Each row is a point on a landscape with many valleys, with its height.
From any point a ball rolls to the lowest of the 2 points nearest to it. It stops when none of these is lower. Distance is the straight distance between rows; heights are no part of it.
Zugo: [ -2.8 -41.0   4.2   3.8   5.2   3.4  40.9 -12.2  23.0  -3.1  -3.0  -1.7
  20.7 -18.3   5.1  -6.1 -42.1 -28.0   6.6  14.0  10.8  -9.5  19.8  13.6
   2.5  -7.1  27.3  11.7  10.4  -0.7  -6.4   3.1]  (h 1.12)
pupab: [-23.8 -11.5 -18.0  10.3   1.7  23.2   9.0  10.4 -20.2  18.2  -2.0  20.2
  14.8  -8.1   2.2  12.1   2.9  34.7  25.1  35.4  15.4  35.0 -11.3  19.9
  -5.9   0.9  -4.8  -6.9 -43.5  23.7  21.4  44.0]  (h 5.14)
tozag: [  2.0 -14.7   3.3  -1.3  -1.0 -14.5  14.0 -13.9  36.4  -5.9  -9.1 -14.3
   8.0 -11.0   4.3 -23.6 -12.9 -36.3   8.0  -6.9  -2.3 -18.2  11.9  -9.4
  -0.5 -16.5   8.4  12.0  34.2 -30.5  -4.6 -14.5]  (h 3.13)
geba: [ 12.2  12.3  -7.8 -12.5  11.5  10.7   4.8   7.2 -20.8 -16.5  14.7   2.9
 -14.0   9.1  16.5  -9.0  -9.5  35.6   7.5  14.9  -6.4   1.2  10.6  10.2
 -29.5   4.4  -2.9 -25.1 -35.4  26.9  27.9  39.8]  (h 4.10)
Rusav: [ -1.1  -0.9 -12.9 -10.7  -5.5  -8.1   3.8 -16.3  13.5   1.9 -32.6  31.2
   8.1  -3.0  -3.9 -27.1  20.0 -13.4  14.0 -23.4   6.9 -34.3  -8.9 -21.2
  -2.2   6.7 -23.0 -11.0  43.1 -41.6   4.9 -18.9]  (h 4.36)
ramor: [  9.2  19.0  15.9 -17.5  -0.6   9.7   4.9   8.8 -11.6  -3.7  15.8 -10.2
 -21.8  -7.8   2.5  48.4  -8.7   5.6 -17.8   6.1 -11.8   9.9  23.1  14.6
   0.4   7.3 -16.3 -12.5 -31.7  52.1  -8.9  29.1]  (h 0.90)
bas: [-14.8  -2.2  -7.9  24.0  -5.8  -3.8   6.3   8.2 -39.5  11.7  30.6  -7.9
  -6.4  10.8 -10.0  14.8 -16.2  58.3   1.1  30.0  15.5  32.1   1.9  15.4
 -16.8  -9.3  12.9  -4.4 -43.6  47.4   6.1  21.1]  (h 6.73)
rem: [ -6.9   7.5  21.7   4.1 -15.9  -2.1 -23.1   5.9 -34.1  26.9  26.1 -15.5
 -24.5   8.7 -12.4  48.7   3.8  23.6 -26.1  -9.2 -16.3  26.6   4.9  11.4
   7.4  14.0 -16.2  12.8  -4.9  39.7 -23.9  -0.8]  (h 2.39)
tum: [  2.4   7.7  10.1  -9.8  -3.9   7.2   7.3   3.9 -20.4   5.2  25.6 -12.6
 -24.3  -2.5  -2.6  52.8  -9.0  37.0 -15.1   8.3  -8.6  25.1  22.6  21.3
 -22.4   0.9  -9.6 -15.9 -37.1  62.7  -9.4  24.7]  (h 3.76)
Rediv: [ -6.0 -29.3  17.9  -3.7 -14.3 -24.8   5.2 -23.4   5.7  -6.2   4.1 -33.8
  27.3 -15.8  11.4 -19.2  -6.8 -23.4 -11.7  -4.4  -3.1  -0.6   1.8   8.3
   5.0  -7.9  21.6  34.2  25.4 -27.4 -24.9 -46.8]  (h 2.37)
Raz: [  3.3 -25.4   4.6   1.1  10.3   5.8  35.3   2.8  16.8  -3.0  11.4  -7.1
  20.2  -6.2   4.3  -2.5 -49.4  -6.0   5.7  43.6  15.7  12.7  21.4  43.8
  -8.4   2.6  33.7   0.6 -27.5   3.8  -9.1  -2.2]  (h 2.14)
kedi: [ 10.0 -18.0  10.0   8.8 -12.1  -7.7  14.2  -3.3  39.4  10.2  -0.6 -17.1
 -13.1 -26.2 -15.7  35.0  -3.8 -71.6 -30.9  -6.8  -2.8 -11.9  20.4   1.1
  22.4 -18.3   7.6  12.5  26.7   5.4 -33.3  14.3]  (h 2.31)
dedo: [  8.8 -20.6   6.8   9.1 -11.0 -14.3   6.2  -6.6  46.8   0.1  -0.3 -17.7
 -11.5 -26.4 -10.2   7.7  -4.8 -64.0 -12.5 -18.1  -9.7 -18.5  13.4 -15.5
  17.8 -32.1  15.9  13.4  40.1  -5.5 -14.1   8.4]  (h 2.67)
peb: [ 17.6  12.8   8.9 -11.0   7.7   3.8   4.9   8.4   8.8  -4.8   3.9  -1.3
  -6.5   7.4   9.8  -2.0 -17.8 -11.4   0.6  13.0  -4.5 -12.6  13.6   5.5
   3.2   4.8  -3.0  -4.5 -15.5  -1.2   5.0  12.3]  (h 4.03)
lozeg: [ 24.9  31.1  -5.8 -14.2  13.0   2.6  -0.2  13.8   7.4 -18.8  -1.4  -4.4
  -9.1  16.0  17.5 -13.3  -7.2  -3.4  12.9   2.3 -11.4 -22.1  14.5 -10.8
   1.9  -1.0  -7.0 -15.1  -9.4  -6.1  22.8  20.5]  (h 3.22)
fogom: [-20.3 -43.4  14.1  -1.5  -8.2  -5.9  34.7 -29.8   8.2  -1.0 -22.0   5.6
  21.5 -38.3   0.0  -0.9 -11.5 -45.8  -1.9 -22.1  20.7 -23.9  -3.2   2.4
  27.7  -8.0   5.8  28.5  47.9  -6.3  -1.7   7.6]  (h 8.22)
rozi: [ -7.0  25.2  19.9   5.8  -4.7 -14.2 -50.9  27.7  13.5 -25.3  13.9 -36.5
 -21.7  13.8   5.2  11.0  17.4  -5.8 -28.7 -40.7 -10.3  -0.1 -21.4 -10.5
   5.7  -7.6   5.6  24.0  -4.7   3.7 -23.5 -51.0]  (h 4.28)
sasak: [  6.0 -33.3   6.4  -0.4   1.1   6.6  28.8  -0.9  19.2  12.5  -0.7  -5.6
   4.5 -21.1  -2.9  20.9 -22.0 -35.9 -15.8  16.6   6.3  -4.3  16.8  15.4
   4.8   6.7   9.0   8.9   1.1   3.9 -21.8   6.8]  (h 1.63)
nugi: [ 16.5  17.2  -8.3  -5.3  13.9  12.1  19.6   2.8   5.9 -19.8  -9.1  20.6
  10.5  20.6   9.1 -48.3 -12.3  15.3  31.5  15.6   7.4 -23.0   9.2   1.4
  -9.2   5.5   2.6 -19.4 -12.5 -21.1  28.3  11.1]  (h 4.56)
Bof: [ 16.2   1.0  -2.7   0.8   2.9  -7.7   8.7  -1.0  33.1  -1.4 -10.1   0.2
  -7.2  -0.9   4.2 -10.9   0.3 -33.8   2.4  -2.7  -2.2 -25.8  12.2 -14.5
   4.7  -7.5  -2.1   0.7  21.3 -27.6   0.9  -3.8]  (h 3.61)
gem: [-30.4 -36.9  -4.8 -15.2   3.0   3.3  35.3 -32.5  -0.8  -7.2 -20.9  35.9
  45.1 -21.6 -11.4 -38.7 -15.0  -2.3  18.4  -6.2  27.3 -11.9  -3.8  -1.5
  -3.2   0.5  10.6  -6.8  35.1 -17.5   5.6  -8.9]  (h 2.18)
nide: [  0.0   4.6  -5.4  -7.9 -10.6   1.3 -18.1  -4.9 -35.2  21.0  -7.3  20.3
  -8.1   9.9  -2.8  11.4  31.6  16.7   1.2  -2.7 -13.3   5.0 -19.3  -8.5
   9.0  12.4 -30.2  -4.0   7.6   8.2   9.6  13.5]  (h 6.28)
tamaz: [  3.7  43.3  22.3  -3.3   9.6 -12.6 -44.8  29.3  20.9 -36.7   4.4 -36.7
 -26.5  11.4   5.9  19.4  10.8 -17.1 -28.3 -26.9 -24.7   3.4  -4.3  -7.5
   3.7 -22.5   5.4   8.5  -0.9  17.8 -25.8 -36.1]  (h 3.71)
batuk: [  2.0   4.4  17.1   1.3 -17.1 -15.8 -43.6  11.3  17.4   7.8  -3.3 -22.5
  -6.4  -2.4   2.1  20.0  30.1 -36.4 -28.9 -33.8 -17.1   7.8 -21.6  -7.3
   9.0   0.8 -15.8  31.0  21.9 -28.4 -33.7 -42.6]  (h 2.73)
fem: [  0.4   1.3  11.6   4.1  -7.6   3.9  -5.6   3.4 -24.9  20.4  16.3  -6.1
  -1.6  11.1  -4.7   6.1 -14.7  25.8  -5.2  21.1   5.0  17.2  -7.2  22.7
   0.8  10.2   0.5   5.4 -31.5  19.7   6.6  -1.2]  (h 4.91)
dipi: [ 13.1  32.5   5.1   3.7   4.0 -14.6 -29.2  19.2  29.6 -27.0  -1.9 -24.0
 -20.1  10.8   7.0  -5.1   8.3 -43.0  -8.4 -24.6 -22.3  -5.5 -13.4 -20.4
   1.5 -29.2  -4.9  11.7  11.1 -26.1 -17.2 -36.8]  (h 3.80)
vore: [ -7.2  12.9 -10.4  14.7 -18.7 -14.2 -42.6   5.5 -44.2  17.2  -3.8  -1.2
 -25.0  21.2  -6.0  26.1  34.9  27.5 -10.1 -28.7 -17.0  12.7 -27.8 -16.5
   9.3  18.4 -18.8  20.4  25.1   2.9  -6.2 -22.5]  (h 5.30)
zaf: [-14.8 -33.5   4.6  -9.4   3.0  -7.5  36.9 -32.0   6.2 -15.1 -12.1   5.5
  40.2  -9.5   3.1 -43.2 -26.6  -5.8  19.0   3.8  20.2 -18.5   4.9   5.5
  -7.1  -5.7  23.7   7.0  28.7 -20.5   3.0 -21.1]  (h 1.37)
rasi: [ -0.9 -17.8  13.8   3.2 -19.3 -18.3 -22.2  -7.1  12.1  14.2  -6.4 -18.3
   1.4 -11.7   6.6  11.1  24.8 -29.5 -26.7 -22.3 -10.9   3.1 -13.6  -1.2
  10.1   7.1 -16.2  27.0  32.5 -37.0 -29.9 -40.9]  (h 2.27)
rik: [-10.0 -42.6  20.9  -4.5 -19.6 -15.5  10.2 -27.2  -0.6  12.7  -0.5 -17.5
  25.5 -22.1   4.6  -1.4  -4.0 -24.1 -19.2   0.7  -0.9   2.8  -0.5  17.6
   7.1   0.3   8.4  30.6  26.9 -14.5 -27.3 -30.4]  (h 2.05)
Nivot: [  1.0  13.7   3.5  11.1  -4.7  -6.3 -15.5   1.2 -30.3   0.5  23.9 -13.0
  -9.1  18.1   0.2  -4.4 -14.5  45.5  -2.4  12.4   1.6   7.1  -3.9   9.6
  -8.6   5.2   8.5  -2.4 -24.1  16.4  13.7  -6.3]  (h 5.34)
tafo: [  9.1  -1.9  -9.5  -9.1  -3.3  14.7  -1.2   5.9 -28.9  13.8  -3.5  20.8
 -13.9  -2.7   2.7  17.7  27.0  12.1  -4.3  -1.9  -7.6  -0.9 -14.4  -4.0
   5.4  14.7 -30.9 -11.8  -7.8  21.2  13.6  40.9]  (h 6.67)
daru: [  4.5  14.3 -22.9 -12.0   7.6  22.2   8.9  -6.2 -17.6  -1.8 -21.7  51.2
   8.4   2.7  -9.1 -28.7  35.4  17.6  19.8 -10.2   5.5 -12.8 -11.2 -17.0
   5.7  13.9 -33.7 -31.1   7.6 -12.9  28.8  25.8]  (h 6.65)
nekin: [ -5.8  -7.4 -13.5  -0.2  10.8  33.4  26.4  24.5  -5.2   0.1  -0.6  16.5
  13.4 -14.1   9.6   4.8 -20.1  24.5  12.9  41.0  19.9  24.4   2.7  34.4
  -5.1   1.0   7.0 -22.9 -48.5  17.7  17.0  39.3]  (h 3.75)
Rapa: [-18.3  -8.1 -17.2   8.1  -0.8  -2.9  -6.6   3.3 -52.7  30.3   6.9  10.0
 -20.0  11.0  -7.8  27.7  24.2  36.3   3.5   9.0 -11.9  35.5  -9.6  -5.9
 -10.4   7.1 -18.3   2.4 -14.8  41.9   1.1  38.8]  (h 4.89)
Devup: [ -2.2   7.3 -30.3  -4.9   6.9  26.2   7.5  -1.5 -28.5  -3.7 -12.0  42.7
   4.7  -0.4   0.8 -18.3  36.4  32.8  21.7   0.0   0.6   5.0 -14.8 -17.4
  -5.1  13.9 -25.5 -30.0 -13.4   7.5  32.6  47.6]  (h 7.34)
pir: [ -6.5 -21.7  -0.5  -9.1 -12.8 -14.6   2.8 -31.2   1.6   7.6 -13.3  12.6
  24.0  -2.4  -3.9 -25.3   7.3   0.0   5.6  -2.4   8.6  -7.7 -12.6  -1.1
  -5.1   7.3  -1.3   9.0  32.5 -34.6  -6.9 -33.9]  (h 3.05)
vuk: [ 21.4  46.2 -13.9 -21.8  18.8  -6.7 -29.0  19.0   6.2 -34.5   2.5 -26.8
 -28.0  16.4  14.2   6.3  15.3  -2.3   3.7 -27.6 -35.0 -22.2  -2.3 -36.4
 -23.0 -12.3 -12.1 -11.7   4.5  -0.4  11.4  -4.5]  (h 5.39)
kosuk: [-26.4  -9.1 -25.2   5.6  -4.0  13.8  -3.1 -23.7 -12.0  24.7 -15.6  56.7
  34.6   3.8 -25.7 -18.8  24.9  20.3  28.1  10.7  26.4  24.2 -19.3 -11.6
  -1.2  14.5 -12.6  -8.7   1.1 -11.6   8.3  14.4]  (h 4.12)
zur: [-31.2  -1.9 -34.2  11.0   1.9  -2.1  -5.5  -8.0 -48.4  24.0  -6.7  23.6
  -2.3  16.8  -8.0   6.1  32.5  40.8  20.9  15.2   0.1  31.4 -17.5 -21.1
 -14.2   8.5 -17.6   4.1 -17.7  31.0  13.7  45.7]  (h 6.35)
Bem: [-24.3  -1.1 -21.8   8.0  -5.3   2.7 -10.8 -14.2 -34.7  26.1 -15.1  39.7
  11.5  15.3 -15.4  -4.2  27.1  30.0  21.9  14.8  10.8  27.0 -22.3  -9.8
   3.2  15.1 -12.2   3.3  -9.0  11.8  16.0  22.7]  (h 5.37)
Dor: [  5.9 -14.6  12.9   0.8   3.2 -20.5   4.1 -15.3  22.9  -8.8   0.6 -24.0
  17.8  -6.3   9.1 -20.7 -15.5 -24.3  -2.2   3.0  -1.4  -5.4  13.0   4.5
  -2.0 -11.6  22.3  19.6  16.3 -31.6 -15.2 -32.7]  (h 2.71)
Zan: [ -8.5 -18.7  -6.9 -15.2 -13.5 -19.9   6.5 -29.9  12.5  -5.3 -24.3  11.9
  18.7  -8.5  -2.5 -31.2   9.2 -16.5   6.9 -21.6   5.9 -24.2  -9.4 -12.3
  -7.3  -1.5  -8.3   2.1  49.4 -41.6  -3.1 -36.7]  (h 3.64)
novu: [ 23.9  23.5 -10.6   0.6   4.8  -0.5   1.1   7.1  45.6 -16.1  -6.8  -0.6
 -10.0   4.3   4.8 -18.8  -1.6 -33.1  26.4 -10.6  -7.3 -35.0  12.0 -26.0
   2.9 -22.2  -1.0 -15.9  17.0 -28.2  11.0   3.2]  (h 4.15)
goni: [  7.9  22.7  19.9  -8.2  -7.1  -0.3 -24.7   7.6  -4.6   6.5  10.1 -17.4
 -12.7   4.0   5.7  26.3  -3.0  -8.3 -19.7  -4.3 -15.7   3.7   3.6   4.3
  11.0   7.0 -13.1   7.4 -10.8  10.3 -15.1  -5.1]  (h 2.40)
Tevi: [-27.9 -35.5 -23.2  -2.1   1.1  21.2  13.3 -23.0  -4.2  21.3 -22.5  56.7
  39.8 -18.4 -28.3 -10.6  16.0   8.0  17.1   3.1  30.0  19.3 -17.4 -12.9
  -3.4  14.5  -4.8 -11.3   9.0 -10.0   6.1  13.8]  (h 3.29)
Lalu: [  9.6  18.7   7.1   3.8   2.5  -2.5  -8.5  -0.4 -19.2  -3.1  39.7 -23.5
 -25.7  10.3  -0.5  29.0  -7.7  57.7 -19.6   0.0  -3.7  16.0  27.1   8.7
 -28.5  -0.7  12.6 -14.6 -34.7  53.6  -5.1   5.3]  (h 5.24)
bapiv: [ -5.4   5.2  -4.2   2.2 -19.2  -6.8 -29.4  -7.9 -32.7  27.2 -13.3  20.4
 -11.6  17.3  -8.7  18.6  35.3   8.7  -1.1 -17.8 -18.0   9.7 -31.8  -7.4
  15.3  19.0 -31.4  14.2  24.5  -7.5  -2.5 -11.9]  (h 5.73)
Kebeg: [  8.2  18.8   0.5  11.4   0.0 -13.2 -27.6   8.7 -22.4  -8.9  41.3 -27.3
 -21.7  17.7   7.2   5.3 -12.7  63.5 -15.5   0.4  -1.7   1.2  14.0  -3.8
 -18.0   1.3  25.0 -12.6 -24.9  31.3   3.7 -18.4]  (h 5.80)
pipo: [ -8.2 -18.5 -24.6   7.1  13.0  47.2  27.1   3.0 -10.9  16.9 -26.0  42.2
  14.4 -26.9 -13.6  10.3  22.2  10.6   3.8   8.6  27.4  15.7  -7.5  -3.9
  11.0   8.9  -8.9 -18.9 -16.2  -4.7  24.3  42.2]  (h 8.01)
seze: [  4.1  -5.3  11.1  -2.4  -0.7   8.3   1.1   3.7  -7.9  16.5   6.2   5.0
   2.8   4.8   0.7   3.4  -9.8   1.8  -1.8  18.5   2.7   7.5  -2.7  23.0
   2.3  11.2  -6.1   3.9 -19.3   1.9  -0.3   1.7]  (h 4.54)
vibi: [  3.0 -25.1  -2.0   3.0  17.5  22.0  36.5  15.4  11.3   4.3  -3.1  10.1
  18.7 -16.2   4.3   0.7 -33.8   6.3  10.2  44.8  24.5  17.5  13.2  37.6
  -7.3   2.5  21.9  -9.2 -35.7   5.3   3.2  15.4]  (h 2.68)
nuva: [  5.3   4.0   4.7  -0.7 -10.5  -9.3 -15.7 -10.5  -1.5   9.9  -5.4   0.4
   8.3  11.9  -2.8 -15.1   8.9   4.7   0.5  -1.6   1.0  -6.5 -17.0   3.0
  -0.4  10.4  -4.7   9.7  12.1 -33.9   3.6 -31.5]  (h 2.17)
Zek: [ -3.5  -4.4 -28.4   3.6   4.2  41.2  15.0   4.0 -25.9  10.0 -20.9  44.7
   3.7 -15.6 -12.7   4.9  42.5  10.9   6.1  -5.2  13.9  10.7 -17.0 -13.8
  13.7  14.7 -19.7 -25.5 -13.3   2.5  25.2  54.3]  (h 7.83)
Musaf: [ 16.5  13.2   8.8   7.9  13.9 -11.9  -0.8  -2.8  48.4 -22.2  13.1 -24.6
   3.9  13.4   6.0 -32.3 -35.2 -23.1  21.6  16.9  -8.2  -9.4  21.3   0.5
  -5.0 -31.1  34.2  -6.7  -5.1 -24.5  -2.1 -19.8]  (h 1.30)
tima: [  8.2  24.3   3.7  -0.4  -2.2  -9.6 -20.2   4.8   2.0  -8.4   6.8 -19.1
  -0.1  18.7   6.6 -22.5  -7.2  12.4   3.8   2.3  -1.2  -8.3  -9.2   1.2
  -2.8   5.1   7.0   4.7  -9.1 -24.9  14.7 -31.5]  (h 0.55)
kemer: [  5.5  43.8  24.2   2.9  12.8 -13.6 -30.8  16.4  29.6 -31.9   7.7 -35.1
 -20.9  12.3   6.9  12.5  -5.7 -21.5 -19.6  -6.7 -21.6   9.1  11.6   1.7
   6.6 -27.5  15.8   1.3  -9.0  10.8 -19.1 -27.8]  (h 3.00)
lun: [  4.5  25.9  23.0  12.0  10.0 -21.5 -27.0  11.6  30.4 -25.1  19.4 -37.3
  -5.4   6.5   8.4 -11.1 -13.0 -19.1 -14.6  -1.9  -5.1   5.6   6.0   7.2
   6.4 -14.1  33.4  11.2 -10.2 -17.6 -21.2 -45.9]  (h 2.24)
fikez: [  5.0 -13.7   5.8   6.4 -10.5 -29.2   3.7  -9.9  42.0  -9.1  -6.7 -21.6
   3.2 -21.5   4.3 -17.1  -4.5 -57.2   4.1 -24.6 -15.3 -15.7   5.1 -20.6
   7.5 -39.5  13.7  17.3  44.9 -21.0 -11.5 -22.5]  (h 3.12)
zis: [-11.7  16.7  -4.0  15.9 -22.5 -16.6 -53.3  16.8 -25.8   5.0  11.6 -21.0
 -28.5  21.1   0.9  33.5  31.2  24.8 -16.0 -42.8 -14.7   3.1 -24.8 -18.5
  10.9  17.4  -5.5  27.6  19.9   8.2 -15.3 -40.3]  (h 4.95)
dod: [-10.3  20.3   4.5  13.6 -17.0 -18.4 -55.4  26.1  -5.3  -9.0  25.6 -32.2
 -26.6  20.8   5.5  24.8  23.1  25.0 -25.4 -41.5 -14.2  -1.2 -16.3 -21.3
   3.7   7.3   9.5  19.1   0.6  19.1 -18.0 -48.0]  (h 4.65)
mupob: [  8.3 -17.4  13.9   4.2  -5.3   0.9  19.9   4.0  32.2   9.5   2.4 -11.1
  -8.6 -21.6 -10.0  37.6 -13.5 -54.1 -27.4   9.9   7.3  -7.7  27.2  11.7
  18.7  -0.7   2.7   5.4   2.2   9.7 -26.0  15.8]  (h 1.98)
vabi: [  9.8  12.8  16.2   3.8  -3.0 -19.0 -25.7  16.1  33.6  -9.0  -4.6 -26.0
 -15.9  -4.7   8.0   8.4  12.5 -50.2 -19.5 -21.2 -16.9   5.4  -4.9 -11.4
   6.1 -19.6  -1.5  19.1  22.3 -25.7 -31.8 -36.4]  (h 3.27)
Fudug: [ -1.5   0.0 -15.2  -8.7   9.3   1.8  18.2 -11.7  16.5  -6.5 -24.3  35.5
  14.7   0.8  -6.3 -42.9   7.0  -1.0  21.8 -10.4  14.9 -32.6   2.6 -12.0
  -6.1   8.8 -13.6 -20.1  33.3 -36.7  11.4 -11.3]  (h 4.93)
vipek: [ 12.1  18.1  17.4   4.8  16.4  -4.9   1.5   2.5  30.1 -16.8  16.7 -24.7
   2.4  12.0   6.7 -12.4 -40.7 -17.8   7.6  26.6  -1.7  -0.6  26.0  16.0
  -2.6 -11.1  33.9  -1.0 -26.1  -9.3   0.2 -11.1]  (h 0.32)
varop: [ 21.3  52.4  -5.6 -12.5  13.7  -6.9 -26.7  20.6  18.9 -35.3  -4.7 -24.0
 -23.2  20.3   8.7  -0.8   9.9 -26.2   3.0 -27.0 -31.9 -19.8 -10.4 -34.3
  -8.3 -28.5 -11.2  -5.5   8.0 -10.0   3.3 -17.5]  (h 4.69)
Pesod: [-29.4 -41.4 -13.1  -9.9   6.6  16.5  29.9 -25.8  -2.3   5.6 -26.1  48.9
  39.3 -25.8 -23.9 -24.1   2.1   0.1  11.2  -8.5  24.7  -2.2 -12.3 -11.1
   0.4   8.7   5.8 -15.5  29.0 -13.8   6.8   4.4]  (h 2.72)
vezip: [ 12.2  10.4  13.9   1.0  15.6   1.3  18.0   5.3  21.7 -12.1  16.3 -12.7
   6.0   9.6   7.4  -2.9 -47.2 -11.2   8.6  33.9   8.9   3.8  29.5  33.1
  -6.6  -3.9  29.9  -4.4 -41.3   9.4   1.9   5.1]  (h 1.33)
Zadi: [ -2.8   2.1 -13.5   5.2   6.9   8.4   5.7   6.8 -31.3  -1.4  26.6  -1.8
 -14.5  11.2   4.8   3.9  -8.8  58.0   9.5  25.2   3.2  20.0   1.8  19.1
 -35.4  -7.4   8.2 -21.1 -46.3  43.1  21.1  39.4]  (h 5.86)
zuno: [ -5.0  -7.3 -12.5   3.2  -1.6  24.7   8.7  13.4 -28.7  17.6  -1.0  21.2
  -0.3  -6.5   1.7  16.0  14.1  19.3   7.5  18.8   7.0  22.9 -11.6   8.9
   4.9   5.4 -15.8 -10.4 -30.1  27.5  12.7  43.3]  (h 6.01)
gepe: [ 29.3  34.2 -12.4  -1.1  13.7   6.7   4.2  12.7  27.6 -21.8  -4.9   1.8
  -9.9  16.4  10.1 -22.8  -4.9 -15.6  31.2  -5.4  -9.2 -38.3  14.6 -23.1
   5.4 -13.2  -1.4 -26.0   6.2 -17.5  23.2  16.0]  (h 4.08)
nabo: [ 14.9  26.9 -22.4 -18.9  12.9  -1.5  -1.1   8.6 -17.2 -21.9   5.3   7.2
 -17.8  16.9  14.1 -28.3  17.9  43.8  17.4  -7.5 -16.0 -19.2  -4.6 -14.2
 -30.0   9.6 -13.6 -28.1  -6.4   2.6  37.5  26.5]  (h 4.06)
Dusum: [ -6.2 -38.0   6.7  -1.2   3.0  -5.1  39.2 -22.6  21.7 -12.4  -3.5  -8.2
  28.4 -11.1   9.3 -32.3 -42.4 -17.4  21.2  11.4  11.5 -18.7  16.9   9.6
  -1.4 -13.3  32.5  14.0  12.6 -12.3   1.1  -6.5]  (h 0.53)
vobi: [-18.1   1.5   3.0  14.5 -12.1  -4.5 -12.2   4.7 -54.3  36.8  13.1  -1.6
 -21.0  15.8 -13.2  44.3  14.9  27.5 -10.8  -1.1  -9.9  34.6  -4.3   2.4
   5.4   8.1 -20.4  15.8  -2.3  41.3 -18.0  18.2]  (h 3.45)
lik: [ 18.5  28.9 -10.5 -21.9  16.8   1.0  -1.6  10.8  -8.8 -24.3   5.7  -5.3
 -15.4  17.9  16.6 -16.1  -3.7  24.6  13.0   0.3 -15.4 -16.3   9.1  -8.7
 -18.9   8.9  -7.3 -23.7 -17.5   7.4  29.4  27.0]  (h 0.65)
setos: [ 11.7  25.0 -17.8 -18.6   5.6   7.1   0.3   4.6 -16.0 -11.1 -14.5  24.6
  -1.5  15.6   7.1 -30.5  21.3  21.5  22.4  -8.5  -7.4 -24.2  -8.6 -16.3
  -4.6  11.7 -25.8 -22.4   4.8 -16.1  29.3  10.8]  (h 5.84)
bup: [  1.9  20.6  15.1  13.5   0.6 -18.7 -27.6   5.6  12.0 -13.9  19.8 -32.5
   0.0   9.3   6.4 -14.6 -10.1   4.4 -11.0  -1.7   3.3  -1.1 -13.6   3.7
   4.4   6.4  23.5  10.8 -11.4 -25.0  -3.6 -49.6]  (h 1.75)
Tevez: [  0.3  -6.4  -7.4  -2.9  13.9  11.3  28.3  -8.5  15.8 -10.0 -19.1  31.3
  19.7   7.4   0.4 -49.6  -9.4   7.7  26.1  10.0  18.3 -22.2   8.9  -4.4
 -10.0   7.4   2.9 -21.7  12.7 -28.1  17.9  -3.9]  (h 5.15)
kule: [ -3.0 -42.6  -5.6   7.8  11.2  25.2  39.6  -0.5   7.5   9.2 -25.0  21.6
  12.4 -29.9 -13.0   6.4  -4.9 -14.2 -10.0   3.5  23.3  -7.4   4.4   7.3
  11.4   7.6   7.6  -1.3  13.7  -5.0   2.4  21.7]  (h 8.15)
sufol: [-12.5 -47.8   1.5   5.4   3.8  15.1  42.2 -13.4  10.3   2.0 -26.0   7.8
  16.1 -35.0 -13.2   6.5 -15.1 -32.4  -7.1 -10.8  21.3 -18.7   4.3   6.6
  18.6   0.7  13.3   8.2  32.9   1.6   4.6  22.3]  (h 8.18)
sebus: [  0.5 -24.2 -10.8   2.9   6.2  34.7  27.7   6.6  -0.5  16.8 -19.4  33.8
  12.8 -24.7  -6.7   1.5   2.9   0.7   1.1  15.4  23.8   8.6  -3.8   5.6
   5.5  11.8  -4.0 -13.6 -11.5  -5.9  11.5  30.4]  (h 8.09)
gane: [-20.0  -3.9   3.3  24.4  -7.0  -1.5   4.3   8.1 -31.5  23.2  22.0  -7.6
   7.4   6.7 -15.3  20.2 -25.0  43.0   3.0  35.5  19.1  39.6  -9.0  28.4
  -2.9  -3.7  10.0   6.7 -44.1  34.5   2.4   5.9]  (h 7.01)
Gise: [ -4.8  19.0  25.6   4.9 -13.8  -5.5 -31.9   8.6 -17.5   9.2  25.7 -24.8
 -16.2  11.1  -0.6  31.6  -3.9  18.6 -25.9 -10.1 -13.5  15.1   3.4  11.0
  11.4  10.7  -4.0   9.8 -12.2  24.9 -19.6 -15.8]  (h 1.40)
busig: [ -5.1 -35.1  15.7  -3.3 -19.7  -9.9   4.1 -14.4   9.4  22.0  -7.0  -9.9
   9.0 -21.7   0.7  10.5   4.2 -35.9 -31.4  -7.9  -4.9  -2.9  -0.3   5.8
  11.7   0.7  -7.2  27.2  34.7 -15.5 -32.0 -19.7]  (h 1.67)
tibiv: [ 11.9  18.8  22.1 -12.1   0.6   4.5  -4.6   5.5   5.5   3.6   8.6 -15.9
 -14.9  -2.3   2.4  43.1  -1.9 -25.1 -24.3   4.1 -11.6   3.8  19.8  10.2
  15.8   4.1 -15.9  -1.3 -19.5  27.0 -18.6  12.7]  (h 3.04)

For each start below, name the point where the ball stops.
kule => lik
Bem => Dusum
zur => Gise
Rusav => tima
Nivot => lik
nekin => vipek
dod => tima
dedo => Dusum
gane => lik
dipi => busig
novu => busig

Call two points neighbours if one is among the 2 nearest of the other. Go from one point of each pair to the other, from neighbour to neighbour, staying as low as possible. Name the highest point that can't be avoided.
Gise / Dusum => Kebeg
lik / Dusum => novu
tima / lik => Tevez
vipek / busig => Dor
busig / Dusum => tozag
Gise / ramor => tibiv

For each start below, name every point that the ball comes to, in order.
zuno => pupab nekin vibi Raz vezip vipek
nide => bapiv vore zis dod rozi tamaz kemer lun bup tima
Fudug => Rusav Zan pir nuva tima
sufol => kule sebus pipo Zek Devup daru setos nabo lik
